Each row is a point on a landscape with many peaks, with its height.
A climber steps from a point to whichever of its 2 nearest points has the largest rise for the distance, and stops where none of them is higher. Distance is the straight distance between rows; heights are no part of it.
j720: [-15   4   5 -13   9 -17  51 -12 -37   2 -20  -6   5  16  13  -9  17  27
   6  21  20  -5   4  47 -35  -3 -42  28 -20 -19  22   6  -7]  (h 6.58)
j794: [ -5  -5 -50   1  15  29   9  10 -56 -18 -36  33 -11 -26 -17   1 -44   6
 -28  23  12   3   4  22  11  -1   5  -5 -38  42  46  12  15]  (h 4.28)
j729: [ 15   1 -35 -20   5   7   7 -34 -54 -16  27   6 -56  38  18 -32   4 -21
  14 -55  -5 -13  -8 -17 -14  30  16 -17  42   3  24  -2 -11]  (h 6.47)
j3: [ 37  -1 -13  36   2  17  23  -5 -58   3  -1  10  -4 -25 -21 -27  -2   8
 -25  22 -61   5   8  33  -2  -2  42  57 -13  11  16   1  20]  (h 7.61)
j104: [ -7  18 -33  -1 -15 -62  30 -26 -10   8  47   1 -16  -6  21  -2  42  13
  14 -24  18 -15  -9  21   3  15   3  36  -2  -8  25  13 -23]  (h 2.11)
j58: [ 10  37  -6 -19  -4  19  53   8 -22 -27 -28  26 -37  -4  26 -17  31   1
   3  13  20 -10 -21  37   0 -14   6  15  17  12  25 -22 -26]  (h 3.41)
j728: [ -3 -10 -68  12 -29  19   8 -51 -50 -30  21  -5  -8  14   5 -55 -25 -39
 -19 -30 -25   7  16  -9 -21   3   8  47  37  18   9 -14   7]  (h 7.66)
j898: [ -3  -2 -70 -26   2 -16  -5 -35  15 -34   1  12  -8  -3  -6  48 -13  18
 -21 -21  43 -28 -39  10  12  19  -5 -32 -24  48  22  -1  -6]  (h 1.52)
j432: [ 28 -38 -46 -15   9 -17 -39 -13 -21  28  28 -11 -13  18   8 -13   2   7
 -17 -21  16 -17 -19  20  -1  -4  -9 -25  -2  21  20  20  -7]  (h 2.26)
j86: [ 13 -14  -7   5 -12 -29 -30  21  -6   9   6 -25  -8  27  32  45   9  -3
  -5 -39 -36   0 -34   8  19  31  14 -37  21 -19  -3 -15   1]  (h 3.19)
j544: [  1  11 -54 -19 -15  18  28 -30 -32  -1  31  21   3   1   0 -34 -51 -15
 -21 -63  14   6   5  30   3  33 -23  -5 -20  68  36  27  10]  (h 1.91)
j994: [ 17 -47 -79 -33  -6   7 -22  12 -29 -20  -6  24  -9  34  26  11  -7 -13
 -32 -40  20  -9 -32 -10  32  32  -1 -52  25 -42   5  -6 -10]  (h 2.69)
j800: [ -7 -40  12  37  -1  -8  39 -18  10 -16 -19  -2   8 -68 -33 -10  38  -3
  20  12   1  25   5 -10   0  -1  19  61 -14 -29 -43 -15 -18]  (h 4.67)
j410: [ 16  33 -38 -24  29  10   0 -12 -35  -1  27  21 -45  19  20  -8   3  -5
  27 -42  35  17 -17  -2  15  40 -13 -23  62  30  21 -19 -41]  (h 5.81)
j629: [ 23 -24 -28  28 -12   5   6 -26 -18   4  -6  -2  25  12 -16 -49  -4 -11
 -17 -30 -69  50  33  35 -16  -6  18  54  10  24   3  -3  38]  (h 2.17)
j750: [ -5  21  36  23  22 -29 -33   4  24 -12  27 -15   4 -18  27  26  37 -21
 -24   4 -19  18 -22 -28  -9 -14  -6  -7  -4 -46  24 -11  26]  (h 6.49)
j830: [-31  36  40  17  23  16  -7  20  59 -10 -10   7  39 -16 -18  -4   5   0
   8  30  29  -5  33 -65 -16 -10 -42 -34 -11 -33  -8   3  27]  (h 2.08)
j976: [-11 -37  28 -19  18  17  53  21  12  -8   3  -1  63 -20 -10   4  -8  37
  24  15  -3   6  28   9   5 -29 -14  -5 -17  11 -40  19 -16]  (h 6.13)
j988: [ 32  -3 -31  -4  -4  14  25  -6 -27 -10   2  17  20  16 -11 -42 -32  -9
 -16 -61 -18  19  12  44 -14 -14 -15  19 -28  50  30  31  10]  (h 2.14)
j222: [ -3  13  70  13  18  -2   2 -17  30   1  11 -21 -19  12 -22  -4  19  -7
  39  30  10  -8   0  -7  -4  -1  -1  50  21 -13 -39  -3 -12]  (h 2.88)
j883: [-35  18  59  29   6   9  21  -9  43  -1   3 -22 -19  -7 -34 -21   6   2
  48  46  28 -12  24 -41   0  33  -8  43  16 -44 -56 -17  10]  (h 2.76)
j501: [ -9   9 -28  17 -28  -7  21 -38 -35 -25   5  -7  -9   5   7 -10  28  37
  10   4 -10 -45  -6  11  -3 -30   5  19   6  -8  -8 -22  -9]  (h 2.73)
j934: [ -2   5 -32   0 -18  18 -20 -23 -44  13  33  -9   0 -10  31  14   9  -3
 -25  -2 -24 -10  25  29  -3  -3  28 -27  18  42  25 -18  13]  (h 4.17)
j175: [-31  17  41  11   9 -20 -37 -11  30  18  13 -23  -1  -5   4  27 -37  13
  37  12  31   2   9  13   5  17 -49   8   7   5   6   6 -11]  (h 3.59)
j516: [ 25 -19  46 -26  12  60  10  17   7 -15  -6   2  31   5 -26  -8 -28 -22
   6  11 -20  24  22   1  44  -7   7  -1  26  39 -27  20  -1]  (h 6.18)
j549: [ 20 -33  -3 -10  -1   3  19  -8 -58 -12 -23  31  10   8   4 -30   1   2
   1  -9 -19  31 -40  24 -13 -22   3  52 -17 -19   9  -2 -18]  (h 8.67)
j609: [  0 -17  18   6 -10  -4 -43 -22  20  -9   5 -32 -42  24 -20 -23  15 -37
  17  -1 -35  12  -3 -10  14   6  42   9  12  20 -18  -6  -1]  (h 3.20)
j721: [-37  -7  19 -20   5  41  25  30 -17   2 -25  -3  41 -16   1   7 -12  28
  11  53 -67 -17  -8  -2   5  -3  18  57   9 -21 -41 -13  -6]  (h 3.71)
j255: [ 23  11 -43   1   2  15  23 -23 -64  -8  25   3 -33  27  12 -60 -27 -32
   2 -37  -7  21   2  17 -13  23 -17  25  43  29  22   6 -11]  (h 7.05)
j732: [  7 -37 -72   1   1 -20 -25  23  -7 -17 -15  -3  -5  -1  20  35 -20 -10
 -31 -23  32   7 -63  -3  40  22 -19 -46 -29 -42   6  -3   6]  (h 2.94)
j739: [ 10  -9   9 -12 -11  -6 -75   8  29  17   7  -8 -31  23  12 -22 -42 -19
   0 -20 -36  -5 -32  -3  19  11  23 -41  39 -11 -12  -8   7]  (h 0.42)
j730: [-32  -5  17  25 -22 -14  23  -8  -8 -26 -33  -9  36  -4  10 -18  12  44
  25   4   6  -3  21   2 -14 -58 -22  29 -13 -36   4 -28   2]  (h 3.63)
j157: [ -1  -4 -73 -30   1  -5 -16  -9 -12  -2   6  22 -24  40  20 -37 -44 -17
 -18 -40 -21 -30  23  -7 -24  23 -29 -34  37 -10  13  15  13]  (h 2.52)
j939: [ -3  33  -2   6  14 -28   9 -10   8   7   9   5  -8 -36   3  -1  61 -33
 -19  49  16 -19   1 -52 -27 -24  33   8  -7 -58  -1  20  14]  (h 1.87)
j251: [ -4   4  48  38  24 -19  -5 -21  53  -3  23 -11  45 -31  17  20  -5  -3
  -2   2  35  27  25   7 -24  -8 -59   3 -23  -9   0   9  -1]  (h 4.59)
j296: [ 16 -50   0   8 -13  -1 -13 -26 -20 -17 -10 -18   4  17  -6 -32 -25 -15
  -8 -54 -33   5  40  12 -29 -11   1 -12  15  43   0   0  10]  (h 2.68)
j498: [-35   2 -33 -15   2  37  17  29 -23  -4 -35  31  19 -37 -13  16 -41  51
 -27  55  -4  -4  33  31   5   8 -17 -10 -30  29  41  10  14]  (h 3.86)
j555: [-26  15 -16  17 -16 -19  10 -14  18 -15  12 -13   6  16   7 -11  10  55
   9  -1  -1 -34  20  12 -26 -43 -18  -1   5   3   8 -35 -19]  (h 3.08)
j495: [-64   1  36  -7 -34  34  26   3  38 -11  -8 -18  28 -19   8 -26 -10   4
  31  54  -3  -4  19 -45  23   1  16  36  21 -33 -47 -17  -9]  (h 3.62)
j924: [-11 -20  47 -22  30  56  25  12   7 -24   7   0  44 -23 -12  12 -28  10
  36  10   5  18  20   1  33 -17 -23  27  13  23 -47  10 -17]  (h 6.88)
j781: [-20   6 -26   7 -18 -67   5  -5   0  18  18   2 -18 -22   6  16  33  17
  16  21  12 -42   4   3  -9   8  16  11  10 -20  18 -21 -19]  (h 2.30)
j166: [ 50  -6  53  26  44  -8 -30  26  28  -2   8 -13  11   2  12  -9  -7 -22
  -1  -6   8  26 -35 -15   4  -1  -6 -49 -10 -39 -15   8  15]  (h 3.12)
j582: [  8  20 -53 -29 -18 -13  -8  -3 -15   5  14  10 -16  37  23  57  24  -9
 -12 -42  23  -7 -23  27   1  14  -7 -10  22  12  17   1 -13]  (h 3.90)
j170: [ -1   9  13  13   3   2 -32 -33  -9  27  39 -24  -1  -6  10   4  -1   3
 -10   8 -31  17  17  35  20  -5  32  -3  11  38 -11   4   0]  (h 3.70)
j530: [ 13   7  41  17   6 -14 -47  -1  -3  14  26 -14 -21  33 -15  14  24  17
  10  14  -3 -21  12   9  19 -12 -19  14  25  31  -5 -15 -22]  (h 0.85)
j369: [ -2 -21  18 -16  10  25  18  13 -32  20 -10  12  65 -19  17  -2 -31   1
  -8  37 -40  29   7  31  20   5   2  24 -18  17 -10  32 -18]  (h 2.32)
j214: [-28  13 -25  18 -33  -7  32 -30 -43 -41 -20   1 -34 -17 -30   0  15   8
  25  -7 -15 -27   2  -7  18  -8  31  40 -45  -5 -16 -13  -1]  (h 2.57)
j979: [ 30  34 -37  17 -11  30  31  13 -69  -7  17  29 -21   8  33 -49   1 -19
 -34   3 -39  40   4  34  24  39   2  53  20  23  55 -10   4]  (h 2.77)
j616: [-42   7   5   8  -5 -26 -21   4  35  23 -11 -25   4  10   3  36 -10  38
  19   6  23 -23  22  15 -28  22 -43 -23   7  -1  19 -23  -9]  (h 3.18)
j134: [ 37  26  66  -1  27  10 -24  33  40  -5  12  13  -8  -7  20   1  -3 -14
   2   6  22  30 -33 -19  39   8 -14 -20  11 -74 -13  36  18]  (h 2.79)
j784: [ 11 -13   8  17 -11 -23  24 -30  10 -11 -13 -12  18 -31 -27  -1  24 -30
  32 -15  -6  23   8 -29 -12 -21  42  37 -12 -18 -37   7  -3]  (h 4.86)
j106: [  8 -15 -14 -19  -2  -3  -4  -3 -18   3 -15  -2 -25  24 -16  27 -13 -27
  -5  -1  53 -18 -12 -10  -6 -13   0 -63 -32   8   2  11   5]  (h 3.81)
j129: [ 12  17 -33  -5 -20  29  27   7 -54 -30  -5  23 -23  20  26 -11   1 -27
 -11   6  -6   5  -3  32  11   2  25  24  14  31  39 -17 -25]  (h 3.09)
j765: [ 11  -3 -36  10   7   8 -31  10  -7  37   6 -10   6 -16 -16  23  -7   8
 -55  13  11  -1  23  20  14  30   0 -25 -18  69  33   0  37]  (h 2.10)
j541: [-24  -8  -4 -12  -9   7  21   2 -45 -10 -42   6  13  24  26 -10  -6  36
 -14  32 -40 -18 -10  58  -6  17 -25  28 -23 -12  34  -5  -1]  (h 5.89)
j595: [ 17  16  22  32  19  16  -4   0  -4  41  43 -12  40 -27 -34  -3 -44  21
 -13  14  -5  21  34  26   2   9 -28   9 -16  59  -3  16  22]  (h 2.65)
j210: [-15   7 -10   6  -4 -15 -22  -6 -11   3   6  -4  12  -8   1  35  -8  22
  12   8  15  -4  15  12  21 -27 -12 -26 -13  42  18  15 -11]  (h 2.86)
j776: [ 19 -28 -58 -17 -22 -28 -27  31  -2  18  13   0   5  30  31  33   0  13
 -36 -60 -24   2 -22  30  46  57  -1 -25   7   2  24  11  -7]  (h 2.72)
j601: [ -7   5 -45   1  -5  39  12   2 -59   8  -2  27  -4 -34  18  15  -3   0
 -38   9  12  -8  21  49   8  -2   8 -27  -7  41  39 -11  20]  (h 4.68)
j605: [ 20 -19  15 -24   3  34   3  20 -16  -1 -30  -9  24  33 -28 -13 -20 -35
  -4  -1 -30  23  27 -10  -1 -21  23 -36   0  34 -26  34  18]  (h 5.64)
j12: [  2 -11  20  -9 -10 -42  44   0 -11  26  14   1  30  -7 -27   4  16  21
  19 -12 -11  18  18  27 -20 -16 -15  44 -19  12  -5  22 -21]  (h 2.29)
j24: [-20  28  59 -25  29  19  17   9  47 -10  34  -5  22 -16   8   9 -15   3
  49  12  40   5  35 -35   3  14 -38  18  38 -35   3  13  -4]  (h 6.74)
j88: [-18   0  58  18  23  -7  -7 -27  44   6  15  10  16  -7  -7   3 -18  28
  40   0  41  18  17  26 -14   7 -74  34  10 -28   8  13 -13]  (h 4.00)
j894: [-45 -12 -16 -16   2  10   2  19  47 -17 -42  -3  11 -19 -27  26   9  31
   7  31  43 -14  16  -4  -4 -13 -33 -15 -28  30  12  -4  -8]  (h 2.85)
j574: [-64  25  27 -13 -41  10  19  -3  56  -2 -30   4  -7  -6   8  -1  25  10
  25  45  -3 -13  23 -15   5 -15  35 -11   5 -13 -37 -25  -4]  (h 4.01)
j693: [ 27  14 -17  -4  33 -35 -17  17  28   0 -17 -23  18   3  -4  58  -8  10
  -2  -6  31   7 -31 -11   5  -9 -13 -25 -34  -7   4  22   9]  (h 4.31)
j113: [ 23 -32   0  12  16  15  20 -20 -55 -17 -27  10  -8 -14 -33 -23   9  -5
  -6  -3 -64  25 -24  36  -5  11  34  80 -22  -4  -2  16   0]  (h 8.07)
j402: [ 13  22  13 -21 -23  16  20   7  21   6 -19  -9 -10  12  -2   3  45  13
  -6  16  14 -12  -9 -14  -4 -49  30 -14  -1 -13 -31   5  -2]  (h 4.39)
j246: [ -3  -1 -40 -10 -30 -22 -20 -25 -18   4  14 -17 -26  29  21  46  27 -35
  -9 -32 -12 -16 -27 -13   2  26  36  -5  25  -5  -7 -18  -1]  (h 3.54)
j620: [  7 -43 -62 -10  11 -22 -38  21  17   0 -18 -17 -21  19 -14  22 -40 -18
 -15 -23   9   9 -55  10  12  31  -2 -46 -23   6  12  14   6]  (h 3.17)
j532: [-23   7  33   4   6  31 -10 -10   7  20  24  -5  21 -27 -12 -12 -51  49
  16  18 -12  18  27  40   0   1 -31  10   1  39   2   9  -3]  (h 3.00)
j807: [  2  -8   0 -36 -20  -4  21 -11 -38  11  -7  -5 -38   7 -10  -3  10 -25
  11  -9  -8   3  -3 -15 -28 -19  47  21   8   5   1   8   1]  (h 3.48)
j190: [ 17 -17  18  11  31 -20 -15 -24   8  16   5 -32  32   5 -24  40  -7   0
  27 -16  26  29  -7   4   3 -11 -32 -17 -20   8 -31  29  -3]  (h 4.82)
j239: [ 11   8 -59 -37  17  31 -19 -23 -35 -13  10  35 -31  10  17  20 -22 -20
   2 -53  33   4  -7 -14  24  66 -11 -60  44   9  19   1 -28]  (h 5.23)
j464: [ -2 -14 -24 -47 -13   1   0   5 -14   4 -11  27 -39  26   8 -10   8 -34
  10 -34  26   5  -7  -8 -22 -27  26 -17  11  17  34  -4  -9]  (h 3.46)
j487: [ -3   9 -69 -30  16  46  -8 -17 -43  -8  11  21 -36  15   7  -3 -25 -35
 -20 -40  19  19  33  10   1  49 -12 -40  26  44  37   5  26]  (h 4.75)
j267: [-33  26  27  43  11 -27  -2  -2  57   3  16 -10  12  -3 -12 -18  22   3
  39  50   5  -1  10 -42 -19  19   4  11  18 -77 -18 -11   6]  (h 2.59)
j258: [-44  21  51  -1   4   3  53   4  42  -7  -9   3  32 -15  15 -20  36   9
  10  27  -3  -4  39 -48 -21 -18  17  -6  -2 -31 -22 -16  13]  (h 4.66)
j105: [  4  10  17  -3  23 -26   0  11  19  27  13  -3  33 -12   9   9  43   0
  16  40  13   7  10 -30  -8 -12   4 -19   0 -47 -20  25   7]  (h 2.09)
j181: [ 28 -14 -40  15  -2  17  11 -20 -29 -22   1  -1  12  14   4 -48 -22  -8
 -42 -48 -38  20  52  25 -35  10 -10  21   4  31  39   2  37]  (h 2.41)
j528: [-14   0  21   8  -2 -44  41  -7   5  12   6 -25   3 -17  -1  11  20  16
  29  14  -2 -16  23   8 -33   0  15  31   0  -8   6  -6 -29]  (h 2.50)
j812: [ -5   1   7  -5 -13  34   8  -1 -54  -8 -26  -3  10  -4  21  10 -14  13
 -26  29 -14 -12   3  62   4 -13 -15 -21 -21  34  25 -13   2]  (h 5.24)
j671: [ -7  18  49 -25   6  34   2  22  37 -10  27   6  12   9  -5  26 -10   4
  51  12  20  19  32 -32  18 -20 -13   5  35   2 -44  15 -14]  (h 7.97)
j434: [  2 -24 -76  -7  11  -4 -31  13  13  10   1  -4 -15  31 -19  20 -40 -29
 -41 -17   1   6   5  19 -27  29  -3 -35 -19  43  25  23  24]  (h 2.95)
j375: [ 12 -17 -16 -19  15   3  10   4 -50  -8 -33  10 -17 -16 -37   4 -22   4
   7   3  30  -3 -12   1  -2 -24   5 -22 -29  30  12  32   5]  (h 4.02)
j801: [ 28   6  49  30 -25  -4  47  -4   6 -16 -38  18  18   3  -1 -27  39  -5
 -13  11  -1  10  -5 -41  -2 -25  27  32 -40 -22 -40 -13  -5]  (h 3.95)
j263: [ 24 -26  12 -17   1 -12   7  -4   2   7 -22 -12  20  29 -19   3   3 -26
  17 -20  17  18  11 -13 -23 -34   2 -14  -3   5 -26  31   7]  (h 5.22)
j612: [  9  15  27   0  20 -24 -48  33  39  11  10 -10 -26  16  10  24   9  31
  22  10   0 -16 -19  10  22 -17 -14 -13  13 -12   2  -9  -1]  (h 1.05)
j84: [ 13  35  28  39 -20 -16 -13  63  15   5 -23   5   1 -28  33 -10  22 -11
 -56  -1 -13  -5 -34 -47   9   5  25 -28   4 -54  -5 -32  34]  (h 2.67)
j107: [  1   5 -10 -34  11  12  59  14   3  -5   4   2   0  -3 -10   8  39  31
  19  27  17   5  -4   6 -16 -46  18  13 -13  -1  -9   3 -12]  (h 4.84)
j719: [ -9 -12   2 -12  12 -30   3  12   0  18  23   1 -17 -24  37  40  15  20
 -22  -3  32 -27 -14  16 -41   8 -12 -43 -10 -22  32 -15  -8]  (h 2.47)
j839: [  2  46  68  69   4  -9 -35  27  14   2  11  12   0 -30  10 -27  12 -25
 -51  12 -39  -3 -37 -39   9  19   2  -9  -1 -46 -10  -8  39]  (h 3.10)
j179: [ -4   5   6  -4 -25  -8  15   1 -38  27   6  10  37  -8   4 -26  -8  21
 -21   4 -23  13   9  46   5  -6 -10  32 -24  32   7  26 -15]  (h 2.21)
j407: [ 16 -13  67  16  -8  26 -11 -20   8  -4  11 -16 -22  17 -26 -19   6 -28
  25  -7 -14  26  -3   9  -1 -19  16  27  13  38 -31  -3 -16]  (h 3.04)
j576: [  5  27  54  11  30  -1 -13  35  28  21  26  -6  12  -2   3  -2  17  -4
  12  53   4  -3  -4 -45  -6  15 -14 -30   6 -71 -31  -8  21]  (h 2.34)
j125: [ -8  39  37 -19  11   5 -29  18  54  -1 -15  11 -20  -7 -22  39 -40  14
  22  28  39 -21  -3 -10  40  19 -11 -33  -2   6  -4  17  -9]  (h 2.16)
j64: [ 26 -42   7   1  13 -12  42  -4 -28 -22 -12  23   0   9   7 -30  38 -21
   8 -21  12  35 -10   1 -24 -53   1  24 -16 -15  13   8 -19]  (h 7.93)
j351: [ 13  36  71  53   9  -2 -16  -8  56   5  25  27  -7 -17   5 -31  38 -18
 -36  11  -5 -11 -14 -63  -8   4  23  -4 -13 -24 -15 -13  25]  (h 3.45)
j596: [ 13  26 -20 -27 -19  -6  10  -9   7  -2  -3  26 -44   6  12   4  61 -11
 -23 -11  21 -38 -32 -23  -5 -26  38  -9   3 -25  -8 -25   4]  (h 4.03)
j904: [  6 -12  -5   7 -32 -23 -39  20  26  15 -11  -9 -41  11  19 -25  -7 -23
  -5 -27 -26  -4 -45 -42  16   6  48 -30  10 -44 -16 -28  14]  (h 0.29)
j997: [-36   2 -10 -22 -19  12  47  35 -34   3 -35   1   1  -7 -14  -9  -4  20
  18  53 -33 -15   4 -15  -3  -5  24  59 -12 -27 -17  -1 -13]  (h 3.96)
j394: [-26   3 -22 -20  -5 -27  15   2  -3  41  29   7  -4  -4  -1  37 -13  38
  -6  -5  35 -30  -3  35 -42  28 -34 -19 -26   5  29  -5  -8]  (h 2.78)
j868: [-46 -24 -14 -30   2  31  40  37  17   4 -31   5  30 -10  -5   8 -23  48
  -3  32   5  -2  26  28  -1 -12 -20   4 -33  28  26  16 -25]  (h 3.33)
j953: [ 14  -3 -46  21 -13  20  18 -33 -47 -18   3  -6 -33 -12 -23 -53 -12 -25
 -13 -11 -29   6 -11  15  -6 -26  41  49   4  28  19  -3   0]  (h 7.17)
j476: [-34  28  36  -1  47  21  10  -8  68   3  32 -17  35   1   9 -18   8  -1
  22  30  12  -1  30 -26 -24  23 -28  -1  43 -73   4   5  14]  (h 5.66)
j77: [ 28 -36   2   6  27 -28 -40   8  14   0 -20 -37 -13  31  -2   2 -40 -21
   1 -17  13   9 -32 -10  -4  14 -17 -58 -24 -27 -12  20  14]  (h 3.40)
j724: [ 14  23  21  26 -13 -30 -16  37  28  17   0   7 -16 -14  22  14  35   7
 -15  12  -1 -39 -32 -37 -11   5  22 -19   2 -47 -15 -44   6]  (h 2.33)
j694: [ 16   7  47  19 -23 -16 -37 -10  49  21 -12  -7 -17   1  22 -14  -1 -45
   9   0   9  -5 -34 -46  10  -5  42 -14  10 -18 -29 -10 -12]  (h 0.19)
j856: [-42   5  45  13  -8  -2  18 -24  17  20 -10 -33  -1   4 -16  -7   2  21
  41  47 -18 -12  30  20  -3  26   2  42  18 -10 -14 -19 -19]  (h 2.71)
j468: [ -3 -16  23   7 -30   2  48   7 -23 -15 -49   4   8  -8  -8 -20  15 -13
  10  41 -22 -14 -18 -32  16 -12  40  58 -33 -28 -49  -9  -7]  (h 4.13)
j632: [ -9   6  -2   1 -25 -31  -8 -36  19  -9   8 -34 -43  25 -18  17  24 -49
   0 -20 -14  -7 -21 -21  -2  11  58  -1 -13   1 -31  -1   8]  (h 3.34)
j593: [ -6 -18  58  25  -2  26  25 -12  14 -30 -31   9  23 -50 -28 -21  13   9
  37   5 -25  39  -2  -3  23   8   7  73  12 -20 -42 -16 -33]  (h 4.46)
j79: [ 11 -17 -46 -38 -10 -31 -33  28  12 -18 -30  24 -33  61   4   1  -9 -27
 -22 -38   6 -22  -3 -26 -15  22 -16 -59   7 -24  -6  15  29]  (h 2.15)
j578: [  3  37 -41 -27 -17 -26  19 -25 -36  19  19   9 -26 -10  14 -21  14  -1
  13 -15  18 -19 -12  12   2  13  18  31  42  25  32   2 -39]  (h 1.90)
j681: [-18   6  11 -17 -14  25  13  24 -29  14  -2   6  18   5 -27  38   4  20
   9  23 -22   9  38  12   5 -34  12 -11  -1  25  -7   4   0]  (h 3.31)
j517: [-17 -11  22 -19   6  24  65  20  22  -7   7   5  33   4   1  -2  25  35
  30  34 -16  -3  31 -15   3 -21   8  11   4 -19 -34 -13  -7]  (h 5.43)
j938: [ -6  13  15  16  26 -29  32 -11 -11  -1  19 -10  12   8  25  11  43  14
  -3   0  25  -7  22  12 -55 -19 -42   5 -17 -31  20  -2  16]  (h 5.77)
j499: [ 13  11  38  21  20  -8 -33  58  34 -23  -7 -20  -9 -20  26  21   4  35
  -5  -4   4   8 -31  -8  48   0 -41 -18  -1 -44  14 -19  22]  (h 1.46)
j339: [  6   6  33   8   8  22 -11 -26  -1  21  27  -7   2 -39 -19 -24 -11  27
  12  16 -39   6  16  31  14 -11  21  46  23  36 -12  -1  -6]  (h 3.37)
j798: [-19  22  19 -28   7  18 -16  26  67   5 -19   1  17 -15 -12  35   6  14
   5  37  44 -16  12 -23   1  -1 -26 -42 -10 -20 -13   6   2]  (h 2.46)
j321: [  2  12 -29 -14 -21 -20   7 -14 -10  14   2  14  13 -10   7  -2  -2  36
 -14 -11  10 -15  24  47  17 -11 -16   6 -19  47  33  16  -7]  (h 2.51)
j581: [-18 -30  50  23  -7  13   1  -4   0 -24 -65  17  14 -38 -24  -6   6   8
  35  26 -42   2 -36 -22  21  11   9  71 -26 -37 -51 -19 -24]  (h 4.27)
j92: [ 37 -60 -63 -12  -1 -10 -31  16 -19  13  24 -10  13  40  25 -19 -24  -4
 -35 -33   4 -30 -32  -9  12  30 -20 -30  11 -23  25  21 -30]  (h 2.45)
j272: [-18  -3  64  26 -15   3   7 -15  19 -23 -28  -5  24 -32 -13 -10  16  31
  38  -5 -22   8  24  -2 -21 -32 -20  39  12 -16 -30 -27 -15]  (h 4.10)
j963: [-17 -17 -79 -38   9  -1 -41  -9  -3 -28 -34  31 -29  27  -4   6 -45 -29
 -26 -30   1 -35   9 -25 -13  54 -16 -51  13  -3   3   3  26]  (h 2.31)
j625: [  4  10   9 -20 -19  10 -47  14  46  20  -1   6  -4   1   4  33 -23 -26
   9   3  -1  -4 -14  -3  15 -20  27 -53  27  17 -15  -1  -7]  (h 0.60)
j93: [  5   5   1   8   2  -8 -66  39  30 -17 -27   0  -8 -18   0  38 -18   6
  -8 -15  10 -22 -37 -14  49   9  -2 -59 -11  -5   2 -28  -8]  (h 1.03)
j945: [ 10  33 -56 -27  -3  16  -6 -14 -55  15  21  10 -21  15  -1  36  -9   0
 -17 -48  17  -6   1  26 -11  38  -9 -13  18  47  27  18  10]  (h 4.34)
j879: [ 12  -2 -75  -2   1  10   9 -38 -12  -9  14   6  -1 -15  -5   7 -29 -10
 -36 -37  29  -9 -18  30   9  11   0 -11 -36  74  26  18   6]  (h 1.71)
j81: [ 11 -15 -87   1   8  -4 -26 -16  -1  11  27   2 -13  33   2 -23 -32 -19
 -35 -17 -18 -13  46   5 -15  31 -27 -32   2  36  38  22  38]  (h 2.74)
j483: [-33  -6  31  11  12  44  10   5  -8  30   7   1  55 -16  -2 -27 -30  43
  14  59 -37  30  29  37  11   8  -7  34   9  -6 -24  -1  -5]  (h 2.62)
j928: [ 20  30  -8 -32   0   8  18 -16 -22 -18  -9  23 -53  19  22 -16  53 -21
   3 -20  42   4 -25  -9  -9 -19   9   0  11  -7  21 -12  -6]  (h 3.75)
j137: [ 14  -6  20  20  27 -42 -23  12  33   7  26 -14  29 -28  23  19   8 -14
 -21 -20  14  12   0 -19 -27 -17 -34  -7 -27 -16  32   8  13]  (h 5.38)
j698: [ 27 -57  37   6  -1  13  11 -21  -4  -9 -23  -6  -3  12 -16 -35   0 -23
   3 -30 -29  22   2  13 -33 -13  26  31  11  17  -5  -5  -7]  (h 2.87)
j313: [ 16  21  34  50 -18 -16  27   2  21  14  -8  28 -16   5 -12 -17  67 -16
 -28  -6  19 -15 -11 -65 -29 -12  41   3 -31 -18 -29 -11  24]  (h 3.72)
j983: [ 11 -10  14   0  -6  34 -61  -4  22  -2  -2 -19 -11  17  -5   7 -32 -41
 -17  -7   9   2   8  -7  10 -20   4 -38   9  58  -8   0   9]  (h 0.43)
j323: [ 15  -4 -45  -7  -8 -11 -23   7  25 -40  -4   8  -1   3   5  33  -8   5
 -14 -33  18 -31 -21 -20  11 -18 -13 -54 -10  22  15 -22 -11]  (h 1.29)
j655: [ 17 -12  14  36  16 -47 -17   1  27   6  40 -22   1  -4   0   9  22   0
  27 -27 -18  20 -24 -14  -6  -8  15  18  10 -32 -20 -12 -10]  (h 5.44)
j716: [ 26 -13   1  13   6 -34 -37  -9  -7  13  -4 -12 -14  44   9   6  12 -28
 -18  -8  23 -10 -20  -9   8  -4   2 -71 -13  -8 -23   3   9]  (h 3.61)
j915: [ 13 -11 -15  32 -14 -43  -8 -29   9  -1  26 -19   7   1 -29   0  20  -5
  22 -21  -6  18   1 -13   7 -34  20  49   3   7 -17  -3 -25]  (h 5.09)
j918: [-41 -26  15  -7 -11  45  22  15  28   1 -24 -20  64  21   9 -49 -22  14
  44  41 -18   1  12 -16  24  11 -12  39  23 -45 -25  -9  -9]  (h 3.32)
j943: [ 15   4 -21  -3  19  12 -59  31  29  16  -8  13  -9 -24 -21  48 -51 -20
 -11   2  -7   8 -12   3  34  16   3 -46  21  24   9   3  11]  (h 0.79)
j265: [-16  33  53  23  22  12 -28  59  44   9  -1   8  -2  -5  20   4   1  27
 -17  26  18 -17 -22 -30   6  17 -26 -44  -2 -76   4 -26  38]  (h 2.00)
j228: [ -1  13   3  10  12  13 -28   4  20  39  43 -18  -4 -30 -45  28 -34  19
 -15  18  17   1   6  15  23  28 -22   2 -37  80  17  20  14]  (h 2.38)
j895: [ 31   2  -9   9  10 -39  12 -10 -10  -1  25   6   6   7  25  17  35  -5
 -24 -26  34  17   4  -4 -20 -30 -38  11 -25  -4  28   8  -2]  (h 5.02)
j922: [ -1  10   4 -19 -30  30  29  21 -60   5 -11   6  -2   4 -13   6   4 -11
   2  26 -35  23   4  -5  -2 -20  48  31   2  12  -8  11   1]  (h 3.69)

For each start below, name the point where the climber stops.
j904: j181
j582: j728
j983: j181
j129: j924
j464: j924
j501: j750

Call two points neighbours if one is among the 2 nearest of the other. Go from one point of each pair to the other, from neighbour to neighbour, staying as high as possible. Name the lowest point that can't be avoided.
j671, j922: j464
j922, j222: j267
j750, j720: j895
j728, j549: j953
